Points, in no order, along strands that fork, close into loops and pass close to each other.
(in the rows, 128 means zero)
Two points are linked if the straight distance between their rows is under 124. Some points are linked to none.
leten: [112 147 113 149 136  71 158  96 138 127 126 112 164  74 151 117  92 142
 130 110 164 111 195]
vafip: [ 68 124 118 158 109  93 164  89 143 126 124 129 173 152  76 141  97 153
 113 105  86  84  94]
piv: [180 142  85 130 115  69 165 134  84  95 124  87 151 168 119 144 114 143
 153 120 133 146 130]
Budon: [ 97 150 173 153 119 183  72 146 141  78  86 147 110 155 166 125 175 105
 101 140  99 106 138]
nov: [ 55 104 113 171  95 147  97 122 117 151  87 121 101 197 105  89  85 103
 105 133  85 101 133]
rap: [132 149 101  87 158 123 139 104 170 106 142 170  63  99 166 134 123 108
 100 145 170 189 161]
tizeg: [158 138 184 106  93 125 108 162 139  88 128  84  93 136 122 146 170 112
 110 135 135 135 176]
pem: [ 90 149 118 113 148 124 161 103 124 118 145 128 105 117 107  89  99 141
 153 109  97  53  84]
sefa: [152  99 117 163 135 197 151 128 128 130 154 126 121  97  97 139 115 126
 119  96  68 108 196]
ridag: [140 113 126 117 192  70 162 125 149 139 160 166 100 125 104 143 130 133
 130  99 199 163 162]
Zama: [ 94 111 113 143 142 118 211 103  76 121 144 140 177 131  73 152 101 175
 140  97  76  97 114]
dozal: [155 152 137 130 107 137  64 129 155 101 151 159 182 159 155 117 164 190
 100 134 143 116 141]
dul: [167 199 134  82 146 110 130 106 157 154  65 132  80  87 184 171 162 147
  79 117 185 159 143]
Gegi: [191  80 138 121 178 104 148 137 110 124 160 150 137  98  91 125 142 127
 167 103 146 103 169]
runos: [143 158 128 137  95 148 188 117 126 119 124  93 164  84  80 131 103 151
 123  98 117 163 151]
tezal: [125  71 122 142 141 143 112 148 161 166 153 132 123 141 162  71 139 107
  96 145 135 105 150]
Fil: [ 93 115 125 126 146 154 144 111 126  90 166 151 114 108  83  88  83 140
 159 109  94 106 149]
mut: [142 127  99 142 159  57 176 133 110 143 182 154 144  96  93 120 101 118
  99  97  87 113 167]
dalu: [191 143 166 161 169 117 178 110 122 112 112 142 172 106 139 152  95  84
 156 130 119 174 138]
buv: [100 146 118 141  71 164 111 149 149 138 129 131 115 134 168  42 148 143
  83 148 110 127  99]
Bofom: [144 127  97 117 189 114 151 131 140 140 130 160  41 104 134 126 122 104
 116 112 202 162 156]
vif: [157 137 145  89 139 152 110 105 158 150 126 144 145 116 195 114 136 120
 149 161 165 127  74]
Far: [145 127  95 152 163  70 150  99 142 123 158 142  91 107 104 157 104 145
 162 115 150 150 191]
zafug: [186 173 174 129 180  66 201 120 119 135 103 147 116  87 113 140  93  96
 155  99 153 190 147]
Dem: [120 179 155  93  78 111  66 144 153 155 137 100 117  65 135 149 162 131
 135 135  95 128 109]
Fel: [109 131  83 178 139 111 140 122 118 134 158 100 123 144  87 186 114 147
 139 102 116 154 178]
godoz: [109 132 120 123 144 183 118 122 103 153 111 120 125 113 139 107 114 124
 135 127 104  50  70]
Sobo: [128 160 141 109  56 106  89 102 182 101 120 117 131 111 111 105 161 153
 178 152 143 110  87]
Dud: [121 105 174 159 179 126 182 145  80 139 131 148 100 123  86 153 106 102
 188 125  87  99 115]
dut: [ 83 138 124 167 134 108 206 123 161 132 133 103 119 109 103 167 131 114
 101 119 138 101  99]
Gogo: [ 74  70  98 138 138  72 153 151  68 104 147 175 124 159  47 161 121  85
 124 130  90 160 116]
nirar: [149 129 101 131 210 124 181 114 135 151 100 144  91  89 154  83 122 108
 145  98 166 162 127]
gata: [138 114 125 106 171 130 100 137 119 101 118 150 147  87 135 113 172 115
 140 107 150  84  83]
Fubob: [103 166  94 138 153 114 106 165 100 160 150 104 101 142 135  97 114 144
 107  86 165 152 137]
Daz: [112  87 132 172  95 150 124 104 164  93 124 194 138 176  75 115 118  92
  90 145 116 108  97]
biru: [122  97 155 143 153 122 135 144 110 122 155 168 148 155  42 116 125 103
 167 101  76 161  92]
molot: [101 128 161 102 107 126 131 143  88  74 127 110 121 152  94 109 101 123
 148 143 150 132 135]
felo: [ 95  50 113 116 144 134 106 132 114 115  98  93 136 174 117 146 194 133
 147 128 124  88  94]
zos: [157 166 117 139 112 117 103 116 174 184 170  86 136 153 129 129 124 147
 132 119  78 100 130]
vud: [177 158 135  96 198  97 160 136  77 142 152 145 122 112 113 207 101 135
 157 102 124 145 135]
lut: [142 111 130  97 128 138 179 121 136  96 175 146  93 102  78 109 106 138
 161 121 112 169 161]
nido: [ 67 169 127 133  94 153  53 147 138  81 112 141  92 120 165 121 187 162
 119 148 119 123 126]
nodon: [143 163 110 127 169 132 135 133  65 151 132 105 151 118 146 188  86 125
 140 116 121 108 114]
zetod: [122  20 122 155 160 162 168 120 112 144 142 160 188 146  98  93 123 138
 152 114  72 118 133]
nik: [137 182  91 142  70 104 100 126 158 197 122 122 146  66 195 143 122 142
 100 156 143 132 105]
rebul: [118 139 119 172  80 129 134 129 115 154 117  61 170 131  92 133  92 122
 123 117 100 151 136]
rikud: [ 95  69 139 129 126 169 133 111 107 132  79  99 165 178  96 184 147 133
 133 130 103  88  94]
Fek: [ 96 124 106 134 101  84 151 115 201 123 151 112 112 133 167 110 146 134
 106 160 148 133 148]
geba: [141 127 145 113  74 137 117 130 178 156 119 108 138  79 178 158 184 172
  88 145 165 144 171]
Kerod: [179 150 102  99 150  79 194 103 118 111 107 145 118  81 160 152 108  93
  96 136 178 144 131]
lenol: [ 97 149  89 129 154 152 158 104 154 104 117  96  76 137 161 155 150 134
 128 136  97 100 102]
Kas: [ 96  63  92 161 129 168 156 126 128 151 130 127 112 125 104  95 118  97
 139 138 104 131  90]
vop: [128 137 179 129  94 142  54 131 164 121 143 157 149 196 161 136 168 160
 114 160 110 123 104]
vonag: [105 113 110 104  31 125  83 127 122 110 137 111 148 123 121 134 129 123
 119 178 111 145 139]
Big: [122 165 134 129 121 139  89 131 150 141 147 134  74 138 172 115  96  74
 134 185 110 124 118]
pemo: [ 98 199 141 108 111 112 110 151 140 153 137 122 104 141 194 166 169 171
  81 141 166 151 110]
Nusin: [119 148 128 153 155 174 112 121 134 141 140 142 146 114 103 147 106 134
 142 104 144 156 110]
soka: [134 122 152 160  93 141 111 124 136 131 122 178 176 158 114 146 106  80
  71 162 122 107  87]
gobul: [111 133  72 145 114  79 100 135 114  75 117 109 164 161 124 139 147 102
 128 133  74 164 115]
Lepu: [129 114  81 148 191 129 179 110  95  72 122 163  94 112 158 139 128 125
 149 125 139 122 157]
Pinav: [ 68  75 108  90 149 118 110 137 108 109 150 131 135 172  87 137 161 147
 133 106 111 125 108]
gumi: [118 180  97 129 107 156  85 105 130  99 113 127 166  86 164 135 135 170
 146 127 112  95 112]
dusu: [166 136 117  96  94 120  50 107 171 122 157 175 156 104 138 139 150 165
 130 143 171 115 131]
Duki: [220 172 144  88 154  91 101  87 160 171  60 150  70 104 176 120 140 123
 100 134 191 157 167]
befek: [144 166 118  56 165  84 116  91 143 120 137 148  80  79 142  98  96 141
 169 115 141 142 154]
mukop: [130 109 151 155  81 139 152 161 128 105 119  96 112 199  88 118 142 103
  79 137 116 128 129]
losis: [112 111 123 196 180 138 185 109 123 133 157 174 127 174 111 146  95 142
 175 117 110 180 144]
paf: [142  82 125 136 128 180 112 121 126 139 167 141  81 130  82 158  92 108
 156 154 131 119 148]
zed: [ 91 147 140 132 143 131 139 114 138  81 146 152 143  87 133  91  93 135
 110 114 150 115 176]
mig: [103  52 158 105 118 119 124  90 128 136  98 135 141 226  85 153 114 139
 124 127  62  46 148]
lide: [121  49 117 137 191 158 169 129 106 159 164 139 138 147  97 102 117 163
 181 101 129 124 119]
Rure: [ 90 181  97 121 141 114 125 137  82 134 140 104 141 134 149 143  73 144
 101 126 147 106 127]
Zaf: [154 149  99  69 111 144  70 136 147 103 150 103  77 123 159 106 141 129
 158 150  99 186 149]
tasu: [151 100  87 122 130  55 143 114 130 120 137  89 130 159 151 129 124 134
 167 157 173 112 145]
popa: [139 160 162 135 142 136  95 171 109 130 113  88 141 178 148 119 172 148
 101  97 121 124 108]
gaz: [140 169 174 143 154 100 192 118 157  96 121 128 152 110 140 132 126  81
 121 125  93 148 103]
Vemod: [134 167 113  55 108  90 145  94 129 146 100 123 171  49 175 146 131 143
 100 124 165 151 126]
feka: [181 139 147  79 115 109 126 148 170 111 123  95  89  93 121 131 196 132
  97  96 143 155 178]
fekip: [150  99 123 144 164 135 184 160  58 131 140 135 149 123  92 144 107 114
 128  97 177 161 144]
mep: [133 117 128 120 102 169 121 118 141  66 111 119 138 157 108 164 157 110
 121 146  48 103 106]
Lubo: [168 136 163 114  90 135 124 128 124 112 154 132 134 138 109 127  98 105
 133 163 174 134 139]
dez: [164 178 154 125  69 101  80 141 161 166 110 149 165 113 171 143 158 150
 126 151 195 195  92]
sagu: [224 162 118 120 133  86 136 109 168 156 118 134  83  97  99 137 104 102
 149 127 169 179 150]
toki: [154 150 129  95 116 102 100  84 195 134 132 148 113  71 160 168 143 160
 135 147 172  77 143]
lat: [125  58 104 168 136  84 150 116 144 122 121 149 179 193 114 121 141 121
 112 136 118  88 109]
budud: [143 112 115 141 166  65 222 135  69 113 159 170 155 107 126 140  94 109
 130 127  74 105 147]
Milef: [ 98 127  89 146  98 206 104 125 104 101 117 130 174 161 143 102 142 142
  83 123 102 158 123]
Dod: [ 88  75 137 149 113 140 213 122  95 105 147 154 143 174  36 116 101 160
 137 108 102 124 142]
gogil: [135  86 131 153  99 117 116 104 181 160 129  94 165 143 136 142 130 102
 167 175 116 111 110]
bise: [ 73 101 114 143 174 197 120 108 110 134 112 164 122 204  97 126 119 138
 142 110 104 112  68]
Keb: [169 151 112 100 165 124 105 123 110 150 107 117 137 114 188 145 142 128
 124 113 165 223 182]
sosuv: [104  91  71 136 112 124  79 145 138 155 158 129  84 171 144  74 125 118
 102 156 110 100 145]
nele: [103 137 159 106 165 119 127  84 122 133 143 125 142 116 143 169  60 140
 189 149 163 132 132]
ganed: [144 132 110 107 140 134 166 129 114 103 118 104 136 120 174 132 128 102
 130 147 165 218 165]
Feb: [ 64 171 118  95 103 165 101 144 134  87 138 126  72 107 163 116 136 134
  99 147 137 157 150]
Kudup: [153 105 126 139 134 103 163 132 125 113 150 134 123 118  60  97 121 110
 195 101  97 187 120]
Ferug: [ 84 125 130 140 125 147 113 117 180 130 141 109 144 132  98 101 177 161
 139  95  77 123  98]
geme: [ 75 144 162 165  62 119 107 160 132 136 118 136 127 190  85 117 128 112
  46 135 129 110 117]
kufa: [202 161 135 126 157  74 116 117 169 175 113 124  73 119 163 106 111  91
 143 137 150 144 179]
pafit: [176 148 103  80 155  88 174  76 110 147  78 145 163  64 144 138  97 134
 108 105 196 182 147]
Veli: [200 169 119 108 154 185 146 149 126 147 122  97 112 111 149 113 147 147
 107  87 123 156 148]
Zasaz: [109  61 119 130 176  79 193 129 113 121 143 106 122 143 146 134 120 131
 151 142 161 111 150]
Gitig: [114  98 188 128 130 135  90 141 135 169 143 115 210 151 165 121 141 132
 113 132 110 125 130]
Mak: [131  67 143 135 158 112 195 134  98  91 146 119 125 128  96 136 151 143
 143 108 111 110 184]
Naz: [105 152 121 131 117 123 200 119 106 103 131 133 161  85  97 163  89 121
  93 121 133 126 126]
Budal: [124 103 139 110 131 136  76 138 103 112 147 105  83 150 159 148 119 106
 124 161  99  77 191]
meka: [ 99  69 100 150  52 144 115 114 136 149 105  92 147 155 124 124 123 121
 135 181 124 100 122]
Kan: [114 112  77 124 103 155 132 149  86  95 152 137 171 130 104  82 110 131
  72 115 108 149 144]
Tidom: [ 90 152 148 150 123 132 185 139 139 122 126 115  92 174 110 109  75  89
 125 159 127 161 103]
vime: [154 123  97  72 110 150 169 110 146 135 155 112 129 106 166 132 126 154
 111 150 152 107 136]
sitev: [116 104 145 169 156 115 109 143 125  91  98 145 164 168 114 144 164 103
 132 116 160 154  87]
bapep: [154  83 140 123 151 146 154  98 169 158 132 111 133  92  94 165 123 160
 184 115 189 153 155]
dip: [ 69 110 139 112 118 145 127 130 120 131 145 126 132 167 153 163 122  96
  85 178 101 134 114]
Pivef: [147 111 151 112  66 134 102 150 143 125 141  99 130 122 170 149 172 141
  88 161 124 122 204]
reviv: [135 175  86 134 148 118 173 126 154 104 109 120  54  98 147 126 139 108
 112 125 131 109 110]
somip: [203 122 124  95 176 110 117 134 120 125 129 142 104  93 126 131 152 110
 135 108 165  89 126]
toma: [112 127  76 126 141 130 111 100 109 102 125  99 173 101 156 138 116 161
 171 125 116 140 155]
rul: [133 151 105 170 155 104 237 105 138 127 141 153 102 127  90 134  94 169
 151 103 167 128 125]
Sori: [194 160 159 134  79 140  35 124 154 158 125 144 165  72 167 149 150 151
 135 135 143 130 147]
bez: [122 166 125 111 186  85  98 130 126  83 103 156 153  90 180 103 156 127
 111  94 155 124 124]
duti: [ 98  97 109 148 158  99 171 164  65  93 133 156 114 110  88 140 125  85
 106 117 126 150 133]
bepi: [103  87 121 146 152 114 218 125  67 129 105 144 165 181  88 135 115 129
 135 105  28  86  93]
mimom: [158 159 150  66  97 116 120 155 137 146 132 131 114  96 179  82 143 104
  84 150 141 148 124]
mika: [156  79 172 135 160  91 137  99 177 158 146 122 153 119 137 117 111 107
 182 142 137 122 130]
Mape: [137 138  90 107 154  70 150 107 156 163 174 147 136  76 110 104 100 126
 133 103 103 123 117]
bom: [ 89 103  88 125 147 147 171 116 133 109 139 117  56 147 104 182 122 119
 158 154  94 140 109]
Sipav: [ 89 106 124 170 177 100 103 123  94  86 130 174 168 181 108 134  95 121
 136 131 159 144 128]
Loron: [138  87 168 119 131 123 110 111 137 112 153 136 115 232  92 152 126 138
 136 155  95  85 162]
bol: [127 104 104 165 153 100 233 129  83  57 125 154 118 131 111 137 138 156
 160 122 117 136 177]
pudid: [ 68 161 166 146  80 141  83 151 104 140 101 126 134 147 124 141 117 136
  80 136 149  84 108]
berub: [177 135 126 171 117 190  91 162 148 172 117 103  94 137 168  88 145 130
 113 122 171 132 128]
tise: [136 151 100 132 115 112 115 122 179 158 168 120 158 110 102 111 141 137
 111 108  84 121  81]
pir: [114  71 138 139 160 188 140 113 100 105 137 183 177 144  93 131 122 121
 119 107  60 104 124]
koro: [ 98  53 148 153 144 138 136 149 157 162 135 109 113 142  94 112 147  92
 112 123 106 101 125]
razun: [134 143  88 162 179 160 125 111  87  73 117 173 125  96 127 149 105 120
 157 122  94  99 113]
tibo: [123 134 151 148 145  71 111 134 134 134 138 117 123 162 114 127 118  99
 127 145 100  69 120]
geke: [129  75 120 131 172 144 120 166 114 154 168 127 119 125 154 113 134 101
  73 126 145 148 184]
vonun: [101 191 124 124  69 130  96 129 151 173 146 130 118 113 204 149 106 178
  83 160 158 133 139]
fis: [ 84 117  98 150 102 107 163 142 143 143 120  87 110 134 128 125 142 134
  91 130 172 100 121]
Diguk: [123 122 126 152  54 124  74 158 153 151 122 130 128 106 158  74 166 191
 108 135 203 130 153]
zov: [142 163 163 103 142 176  80 121 130 141 115 152 131  64 192 120 115 131
 133 137 157 116 120]
Tiva: [141 142 116 118 108 140  88 144 156 119 145 110  65 181 183 107 153 130
 140 174 139 152 132]
Tanu: [143 181 118 110 140 122 139 114 195 131  93 136  69  65 147  96 173  96
 109 105 136 160 109]
Mek: [ 99 134 113 134 117 151  62 135  86 173 131 137 149 187 112 148  97 124
  84 125  70  95 114]
rak: [110  91 151 111 135 117  69 139 118 109 158 166 148 122  75 114 110  83
 148 125 106 139 123]
Sez: [118 110 161 100 113 127  73 152 129 151 148 114 140  99 106 101 131 104
 146 116 131 176 139]
mon: [151 165 161  91 115 138 113 150  91 143 140 115 175 116 108 112 113 105
 140 120 111 122  64]
puzag: [148 107 147 108 130 102 112 143 119 134 133  94 119  82 125 126 107  65
 171 142 124 155 160]
fanaz: [140 159 111  76  98 180  66 148  81 100 143 105 129 116 153 108 115 135
 151 134 123 162 164]
dilol: [ 59 105 104 146  76 153  75 141 126 140 110 130 107 172 136  55 137 143
  81 131 101  88 129]
tesem: [152 116 191  94 154 101 134  81 194 172 113 125 129  77 123 140 130 127
 172 129 176 159 148]
vamo: [126 196 160 129  59 125  79 174 155 177 118 136 112  85 163 133 171 161
  96 125 106 124  80]
dov: [116 135 112 184 193 107 187 118 131 128 163 195 130 136  96 113  86 147
 148  99 127 121 108]
Bup: [104 150 143 121  78 153 145 184 149 157 116 117  88 119 195  79 182 160
  83 147 154 101  82]
Fulun: [ 83 147 161  73 100  98 111 156 134 156 154  60 128 100 120 142 151 137
 119 115  93 118 125]
Gose: [168 176 158 121 171  77 179 133 113 155 134 107 144  93 111 180 104 124
 116  78 139 165 163]
Malon: [121 144 128  94  94 163  91 156  83  98 132 102 101 155 108  66 103 122
 138 125  98 127 128]
Vik: [147 194 159  87 130  83  95 156 149 179 132  96 129 114 191 143 185 187
 102  96 151 147 153]
duz: [141 164 163 119  87 173 114 145 109 133 149 125 182 170  93 102 104 134
 106 122 102 160  91]
temag: [176 126 110 106 193 138 183  96 154 126 156 149 144 138 172 125 114 152
 167 127 130 157 146]
tun: [127 107 134  66 119 164 101 132 130 132 140 117 119 153 172  90 156 156
 165 168 144  97  80]
muf: [139 130 146  84 140 114 188 111 169  91 121 127 134  80 151 161 170  93
 124 136 123 167 120]
ruk: [ 98 111 186  93 145 162 119 153  58 110 111 118 116 169 116 142 107  87
 108 136  77  89 135]
badom: [165 161  94 129  78  98 157 117 107 124 106  92 179 127 132 111  85 135
 140 135 163 115  97]
kad: [162 183 130  91 162 111  86 129 168 164 114 169  76  93 144 105 154  93
 113 112 154 196 108]
femil: [145 109 127 161 132 190  82 162 127 154 106 118  89 129 145 144 158  88
 114 149 151 128 117]
gesin: [133 168 109 147  91 193 112 128 127 135 123 143 131 123 115 120 120 152
  95 127 131  55  68]
mer: [147 176 129 144 128 114 149 112 162 148 106  70 126 100 159 148 126 138
 145 111 129 145 131]
vul: [169 141 113 128 142 133 146 136 112 107 139 101 133 125 140  80 126 122
 129 107  70  82 148]
Bira: [118 123 144  96 105 132 147 150 110 152 160  80 156 143  98 162 142 151
  88 113 110 115 117]
logof: [154 146 120 122  68 116 118 119 125 155 118  79 165 174 128 119 112 161
 158 154 142  94  77]
gela: [150 167 146  90 114 129 153 118 137 133 139  99  72 128 141 168  91 110
 140 167 171 141 134]
ruf: [ 88 101  74 148 161 142 147 103  96 143 154 100 147 146 127 162  88 174
 162 113 106 127 152]
motif: [ 82 141 104 123  99  83  72 155  81  94  96  95 132 162 136 132 139 109
 138 151 123 126  97]
nomo: [151  79 113 147 123 147 152  95 151 129 148 137 132 141  67 184 110 144
 183 148 134 148 126]
daza: [ 95 108 137  94 135 122  77 148 105 120 133 159 156 167 153 152 175 126
  86 147 129  67  88]
ruz: [135 100  92  98 139 116 141 138 108 132 149 114 119  98 152 121 126  81
 106 138 118 175 171]
vika: [ 78  94 114 153 109 135 129 121 118 103 110 135 142  77  93 128 114  98
 117 134 136  66 108]
Zadal: [179 187 133 109 139 118  61 143 143 171 134 128  83 112 126 142 141 114
 149 123 157 150 102]
ber: [211 163 127  71 130 105  66 150 116 160 104 130 106  71 143 135 172 115
 114  99 167 125 138]
rur: [175 167 118 104 106 120 119 101 127 164  84 109 120  64 183  87 110 153
 110 113 198 128 183]
dakam: [112 107 132 163 109 115 126 114 132  92  97 103 159 166  47 109 136 143
 186 111 109 130  95]
muva: [114 107 138 134 159 204 124 129 135 131 135 117 107 200 121 106 129 142
 172 126 108 147 109]
kez: [124  82 152 163 131 187 126 106 105 117  97 125 171 187 128 187 104 123
 120 158 104 106 147]
fetan: [ 97 106  84 182 163 173 183 120 123 117 114 154 118 152 100 121 136 114
 131 109 107 135  63]
Baf: [118  67 142 145 176 172 186 135  77 161 143 144 151 104 101 139  86 125
 155 116 168 131 111]
gil: [119  82 142 155 114 147 188 130 118 107 107 132 131 227  78 108 119 128
 106 116  81 133 118]
Nerin: [ 83  94 146 150  89 168  81 122 170 146 104 126 143 188  73 119 168 144
 113 100  92 127  98]
zurer: [138 112 166 106 166 145 150 108 112 105 119 119 157  97 109 157 102 140
 197 113 185 172 157]
lag: [120  92 131 110 175 135  64 144 112 127 153 146 108 172 161 146 159 118
 106 142 100  76 136]
lep: [175 125 132 114 169 113 195 156  99 109 112 128 100 106  93 125 143  83
 164 111 136 142  56]
Sis: [154 117 139 148 178  88 211 143  78  91 137 160 134 159 106 128 127 110
 130 108  39  77 109]
nelo: [ 89 135 118 149  82 125  64 153 135 164  96 111 114  94 180 109 153 123
 144 155 149 167 109]
pimer: [127 131 157 147  49 165  49 168 130 177 146 119 123 130 139 100 127 162
  91 141 152 100 160]
fida: [ 67  85 140  75  92 149 149 118 121 154 158 100 150 172 104 158 110 132
  99 151  79 120 120]
Dubag: [107 153  92  95 115 140 122 120 170  94 131 132  75 102 189 169 158 111
 101 171 140 164 139]
Mas: [129  87  84 146 161 105 137 127  65 119 143 169 104 137  55 128 123 144
 157 100  64  60 122]
feri: [107 116 104 177 135 106 136 101 142 119 113 136 166  66 110 109 118  95
 155 114 122 118 108]
feni: [147 107 112 154  99 103 120 124 183 113 118 113 129 119 123  89 160 118
 137 136 164 165 143]
Sedir: [149  94 143 169 167 107 135 126 125  88 122 143 178 119 114 160 155 101
 158 111 132 185 144]
Poziz: [110 160 160 125  96  90 117 136 152 133 136 143 135  94 124 146 110  94
  87 146 181 130 137]
bikas: [162 163 131 108 186 131 149 130 149 155 126 104  92 122 175 129 145 132
  84  78 149 174 189]
lil: [ 85 119  80 125 131 136 100 119  68 148  95 130 138 188 102 135  95 130
 110 100  27  76  92]
midiv: [113 110 147 203 181 133 139 136 117 115 120 150 106 179  99 124  92 115
 175 121 161 151 140]
nosa: [166  80 103 171 170 101 136 113 106 124 158 170 113 123  87 141 118 155
 197 106  93  77 176]
zipaf: [112  78 110 141 164 172 116 115 107 130 150 123 120 139 133 148  90 123
 121 138  61  74 192]
fuge: [115 154 149 188  83 206 101 142 149 116  66 126 145 146 153 109 177 145
  99 125  95  99  92]
pife: [124 158 137 125 124 182 135 105 134 145 102 119 108  78 184 138 101 137
 103 136 194 137 165]
mif: [164 196 162  58 131 126 104 118 158 198  87 126  84  99 216 138 170 192
 110 117 159 177 137]
Datem: [159 114 139 157 189 190 164 123  78  78 128 180 154 119 109 125 112 137
 148  95  95 113 135]
Muga: [117  71 147 183 133  81 145 114  97  94 106 164 138 172  45 114 112 110
 204 116  80 123 105]
tedas: [ 63 126 103 169  87  89 141 113 125  97 118 113  93 165  96 103  83 118
 120 150 107  92 148]
nem: [106 168 150  90  44  93  81 123 143  86 136 112 120 146 133 135 139 146
 153 191 125 125 120]
Tak: [155 163 163 108 134 125 164 162 105 140 105  86 124 105  97 119 118 111
 127  92 150 118  76]
ved: [145 163 142 146  91 146  91 140 113 144  90 135 173  99 161 112 126 141
 124 134 216 174 101]
Nar: [105 144 134 131  77 134 102 118 172 126 112 136 115  84 181 158 178 182
 106 154 183  78 122]
Lak: [141 109 109 157 137 108 136 125 162 138 114 131 161  60 121  75 143  95
 126  96 160 167 126]
vob: [ 73 145 171 134  90 121  90 122 138 120 120 140 168  85 119 134 126 113
 107 143 144  85 110]
lutom: [177 172 126 116  56 157  81 164 117  94 125 139 140 154 155 108 169 172
  93 128 151 163 119]
lem: [117 150 113 137  82 185 113 156 111 118 115 105 158 114 143 132 175 157
  76 119 151 167 130]
Vavu: [152 202 137 122  66 127 122 154 157 174  92 129 105  85 181  73 155 157
 104 120 155 114  64]
Rus: [163 122 160 128 181 192 140 143 127 145 137 107 119  89 126 115 129 110
 153  88  93 140 169]
tus: [128 195 126  80  96 111 108 112 121 122 107 118 174  66 198 138 138 183
 128 124 145 112 105]
Dunu: [112  62 148 104 158 126 136 122 121 103 182 153 122 203  69 152 134 152
 144 132 127 130 150]
pobof: [ 78 152 149 141 141 103  87 148 136 102 110 126 133 102 185 123 168 143
  86 107 171 139 164]
fiseg: [157 157 170 152  86 170  62 156 136 194 115 126 114 139 193  99 137 156
 132 158 160 123 130]
fodeg: [142 159 105 133  81 123 106 122 141 137  96 109 135  90 140  78 128 182
 132 112 221 129 141]
Gama: [154 106 104 128 192  82 181 118 139 135 135 167 106 104 114  89 128 105
 192 111 133 193 113]
mede: [129  75 151 104 128 111 180 129 153  67 134 130 104 104 110 142 154  82
 123 160 141 112 129]
fur: [162 136 145 136  99 124  65 139 152 103 134 125 100 210 135 132 152 108
 140 178 117 106 107]
Ledas: [102  98 131 100 138 147 107 150 107  86 107 101  89 171 163 120 174 137
 148 147 160 101  88]
perug: [154 114 148 186 134 178 121 136 106 117 105 150 199 141 112 166 114  98
  85 133 128 109 129]
fipus: [118 160 138 149 121 130 156 109 173 127 133 128  75 106 126 132  72  70
 150 167 140 147 125]
poveg: [104  92 108 149 145 102 110 134  73 144 110 130 116 175  59 154 105 114
 147  99  20  96 125]
luvu: [ 78 106 117 145  82 130 120 128 116 148 103  95 148 153 202 137 119 102
 102 199 126 106 117]
Repu: [136 105 169 114  85 161  76 137  88 165 122 133 176 189  89 116  95 121
 107 137  80  99 106]
Rapo: [204 157 125  91 150 120 175  93 163 132 150 163  83  91  88 128 101 134
 162 105 110 184 159]
Nitov: [ 86 133 122 118  97 115  89 131 105  96  89  97 164 165 104 100 148 148
 176 120 102 123  66]

A tip is a point with one link. Name the tips that can be reached along the links from each point below, in the order of the rows.
perug | Daz, mig, dez, femil
midiv | Fubob, rul, mede
pir | Gogo, bom, logof, lep, pobof

A fork is a point with three links, a tip a point with one. Leave the first point through the second and follow the links. Name the first fork or tip that comes.
dip / fida | dilol
Bup / Vavu | meka
Mak / bol | Gogo
rebul / runos | vob
lep / Tak | Gegi
nik / vonun | lut
